Each row is a point on a tangle of strands that fork, close into loops and nearly touch. The rows are in no order.
In the rows, 128 means zero.
Points whose rows are less than 134 apart are linked; no others are. Some points are linked to none.
(915): [ 82  87 169 137  59 177  78 101 158 127 142 141 130 124 137 132 119 143
 141 148 105  92 131 195]
(190): [155 200 117 149 161 144 122 154 132 124  65 111 133 124 166 117 150 129
  72  82 142 156  77 105]
(66): [ 76 109 131 104 158  90 140 177 128 155 107 151  70  82 107  61 107 132
 145 101 124 105 117  97]
(485): [152 143 125 160 129 124 135 111 133 101 105 131 131  93 181 124 143 145
  45  78 133 110  84 127]
(83): [ 49 124 154  90 124 107 154  96 127 115 118 162  90 114  98 175 125 148
 155 119 156 115  82 178]
(626): [ 99 183 117  92 153  89 119 148 154  93 116 108 144 145 118 178 112  90
 154 101 176 120 121 131]
(204): [149 112 116 174 115 111 106 181 132  73 123 100 121 137 163 113 184  67
  91 141 131 128  36 111]
(920): [165 191 100 125 170 104 138 132  91 159 139 124 106 100 128 165 152  75
 144 153 113 148  97 101]
(501): [208 107 158 119 114 141 129 104 104 116 146 160 140 113 111  79 135 159
 149 113  64 127 203 125]
(340): [133 151 158 127 139 142 145 175 170  81  83 118 143 151 135 109 158  86
 108 130 150 201 105 122]
(776): [134 121 146 125  53 139  66 122 141 131 174 146 137 156 122 169 128 128
 170 171 108 100 137 179]
(55): [ 79  86 100  86 141 120 139 119 141 186 180 185 109 161 128 106 148 144
 113 139 134 131 132  85]
(304): [ 94  70 172 127  88 185 113 132 149 124 114  94 124 144 118  87 152 132
  94 148  76 108 133 162]
(547): [137 156  67 125 141 100 144 142  84 119  96  96 144 173  85 161 101 139
 141 127 123 131 146 118]
(887): [ 93 201 151 108 161 151 141  87 119 124  96 126 135 102 115 159 115 133
 144 120 147 175 141 153]
(363): [121 138 109 110 136 109  99 117 156 138 181 220  76  86 138  68 142 132
 140  97 118 105 118  80]
(142): [129 122  93 172 132 143 106  80 121 108 111 139 147 133 160 110  84 172
  93 112 121  94 164 122]
(725): [177 138 156  83 129 104 164 145 120  92 147 105 140 111 101 132 178  84
 147 116  73 131 134 146]
(144): [125 115 149  91 135  93 122  82 159 103 168 154 135 160 165 160 129 117
 133 120 126 105 185 151]
(422): [ 87  84 129 154 108 113 134 100 126 122 141  88 120 160 138 208 113 116
 132 166 157  91 134 162]
(232): [110 113 165  78 122 114  83  63  89 178 163 159  52 140 126 156 147 152
 164 143 106  92 143 156]
(349): [121 156  95 161 109 109 110 184 168 129 100 126 108 155 149 144 102 129
 111 123 192 153  80 110]
(627): [142 130  88 130 133 104 161 101  94 143 111  86 169 155 137 190  83 172
 128 112 171 124 178 160]
(468): [144  83 120 108 149  92 213 119  98 128 149 144 155 100  85 161  97 151
 173 122 142 145 152 120]
(757): [ 55  71 142  88 117 136 144 108 141 137 148 141 146 179 114 149 111 171
 144 136 159 125 164 162]
(425): [164 162 149 134 130 174 115 177 157  67  84  76 186 176 153 127 192  72
 122 120 147 175  93 137]
(440): [165 188 109 137  72 131 105 151 125 142 101 107 126 174 126 163 119 109
 142 146 131 174  99 168]
(5): [146  50 126 101 103  70 186 128 100 145 148 139 128 133 105 142 116 177
 144 117 131 119 138 140]
(178): [ 93 134 136 144 152 195 122 127 158 122 144 117 194 103 152 133 134 139
  91 109 163 121 116 110]
(199): [122 144 108 103 173  81 208 173  84 135 121 104 121 101  84 176 108 119
 189 136 154 160 134 132]
(678): [ 87  92 139 122 126 152 142  63 134 120 157 219  77 125 109 125 129 125
 157 167 110 139 136 136]
(150): [143 108 143 122 137 107  87 100  79 111 111 137  52 135  96 107 114 146
 165 106  68  37 169 116]
(541): [138  98  82 171 108 102  98 194 162 126 141 109 136 153 170  96 116 118
  94 125 178 121  97  75]
(699): [ 44  61 106 156 138 164 144 112 132 160 129 107  94 173 135 162 128 121
 107 167 162 106 136 121]
(720): [ 75  94 117 142 173 124 195 100 112 130 109 140  88 159 121 153 126 119
  99 170 143 165 137 104]
(316): [147 120 106 118 139 122 124 107 127 174 195 127 161 154 152 171 139 114
 137 176 158 146 150 109]
(637): [130 125 178  90 124 129 118  53 126 167 158 197  61 115 134 119 121 145
 173 137 115 149 178 155]
(795): [159 122 140 141 107 115  99  87 160  83 143 168 114 125 199 110 153 120
  71 115  91 110 118 153]
(401): [175 103 148 120 133 124  95 109 110  91 160 144 123  85 106  82 121 152
 168  93  78  52 189 107]
(348): [168 173 119 106 122 127 118 132 131  99 158 117 178  91 115 150 155  98
 147 103 108 114 102 146]
(434): [203 155 122 157 161 167 146 106 113 133 106  79 176 146 175 151 154  88
 105 148 133 171 160 134]
(827): [ 92  89 132 111 155 129 146 137 174  73 110 107 165 151 126  83 122 117
 105 105 123 116 171 106]
(111): [102 192 137 139 167 145 125  62  86 162  91 126  80  96 118 144 119 141
 118 137 118 136 126 137]
(228): [ 92 128 154 131 140 139 133  68 105  95 137 159  95 144  89 165 124 110
 164 176 100 130 152 152]
(423): [108  90  94 139  99 124 100 148 157 178 163 146 122 155 161 112 132 135
  98 137 141 107 114  97]
(431): [121 134 141 121 146 178 116 171 158 163 154  74 196 122 144 141 124 125
 134 130 177 136 145 117]
(165): [119 143 119 171 139 188 117  73 128 129 132 141 188  94 175 147 101 181
  93 121 141 121 143 151]
(650): [107 159 169 121 120 161 116  77 132  95 119 124 140 143 131 166 133 110
 139 158 109 150 135 183]
(202): [151 112 126 126 131 147 119 150 139 139 152 122 156 174 128 130 151  68
 146 206 121 162 139  99]
(427): [158 106 117 103 122  61 118 145  83 171 101 112  63 138  97 103 113 152
 162 120  91  84 157 125]
(562): [125  79 154 135  89 162  86 159 153  93 158 106 152 118 125  58 150 113
 111 125  89 105 128 125]
(311): [166 173 131  87 138 140 145 126 126 177 105 102 174  83 120 103 110 166
 138  79 125 152 180 140]
(129): [130 152 143 144 151 114 140 212 154  87  50  96  99 142 154  87 154 113
  74  94 148 180  86 116]
(766): [111 121 133 141 169 176 131 162 148 138 122  54 171 175 140 174 129 102
 133 161 192 153 172 111]
(756): [ 87 136 142 128 118 136  98 143 157 149  82  95 120 102 129  85  78 144
 145  76 146  83 158 130]
(70): [161 131 147 165  51 127  97  95 150  91 140 193 115  91 126 110  89 154
 155 116 102 111 135 165]
(29): [110  73 140 173 114 135 180 150 149 135 116 122 116  85 139 127  96 142
 113 127 175 146 115 126]
(243): [ 80 138 105  88 149 123 114 150 136 184 161 195  86 113 102  74 139 151
 145 121 120 119 102  88]
(462): [118 166 112 126 175 121 138  74  81 169 148 175  99  98 104 150 133 140
 144 134 112 132 106 108]
(726): [224 163 149 105  93 133 118 117  99 157 127 119 118 123 106 109 137 126
 167 135  68 141 182 159]
(600): [114 191 101 101 126 114  87 146 142  82 145 150 162 132 115 142 139 121
 134 100 122  98  77 123]
(553): [200 140 111 140 113 111 127 144 104 114 113 149 117 157 112  87 157 100
 114 152  76 182 106 109]
(91): [ 94 111 168  75 121 138 146 157 136 142 126 117 146  85 105 110 159 153
 122 100 117 113  87 146]
(819): [111 102 108 146 105 127 120 107 138 107 142 176 142 110 110 116  89 169
 143 111 134  98 124 123]
(411): [104 113 131 114 133  74 151 203 138  90 132 156  89  70 107  48 121 124
 127  87 122 132  80 102]
(112): [179 187 146 124 119 151 101 112 122 149 131 108 153  77 123 122 119 123
 155 105 109 120 141 148]
(123): [148  92 127 148  91 121 101 107 121  97 161 116 156 158 119 177 111  91
 164 181 114  88 153 142]
(640): [123 133 136 148 152 161 144  80 101 182 139  81 161 103 159 172 105 175
 104 127 169 129 169 150]
(376): [134 133 142 129 121 113 142 141 147 108 161 193  94  47 115  63 137 122
 133  93 115 139  81 106]
(888): [196 146 122 109 148  97 142 155  92  79 136 126 129 105  97  76 177 106
 108 110  54 134 108  97]
(221): [109 188 109 118  98 128  77 140 151 156  95 129 126 192 143 146 109 136
 125 138 164 163 115 132]
(333): [183 144 113 176  69 116  71  97 134 112 146 183 104 141 153 108 119 121
 120 145  98 120 113 130]
(251): [107 141 104 132 164 124 196 165  90  98  70 105 151 136  73 165 106 148
 125 126 146 147 119 127]
(27): [ 64 161 145 101 167 110 103 125 150 120  97 107 123 113 112 118 106 107
 153  95 137  80 150 122]
(114): [136 196 119 159 169 142 151 147 117 126  86 111 111 108 144 173 150  96
 110 137 155 166  56 118]
(896): [ 96  25 148  99 113 118 190 105 113 154 163 143 158 145 127 152 131 184
 117 124 157 128 151 155]
(593): [102  95 110 148 186 142 168 154 104 147 125  90 138 121 117 113 154 127
  78 133 117 114 106  78]
(791): [134 107 141 162 121 138  80 154 153 108 137  72 120 130 159  94 166  61
 102 150 108  78  93 111]
(20): [146 117 104 166  96  98 112 176 104 180  89  85 100 117 116 101  84 145
 129 128 121  99 118 109]
(807): [184 165  90 147 150 140 132 125 113 130  99 122 163 182 134 114 142  80
 129 167 115 188 134 100]
(132): [167 118 104 147  71 136  95 206 106 160 123  64 145 115 122  84 133 162
  92 110 122 119  90 113]
(662): [ 85  88  96 120 166 127 185 114 146 148 152 170 138 164 140 143 126 150
 103 146 180 168 147  87]
(894): [172 126 149 170  85 135 159 149 145 141  97 104 123 123 153 156 114 122
 113 147 158 185 111 163]

A piece is two or more points that can be reached from each other along the links. Count, over all rows, the pieces, the separate loops (a circle has one, a figure eight two, a Y none), the forks (points with three links) and the tips (points with one).
pieces: 3
loops: 1
forks: 7
tips: 11

A fork is a point with three links, a tip a point with one. Leave the first point through the second and follow the links. Name the first fork or tip that comes.
(55), (662): (204)
(190), (114): (232)
(757), (896): (165)
(562), (304): (55)
(232), (637): (190)
(165), (640): (757)
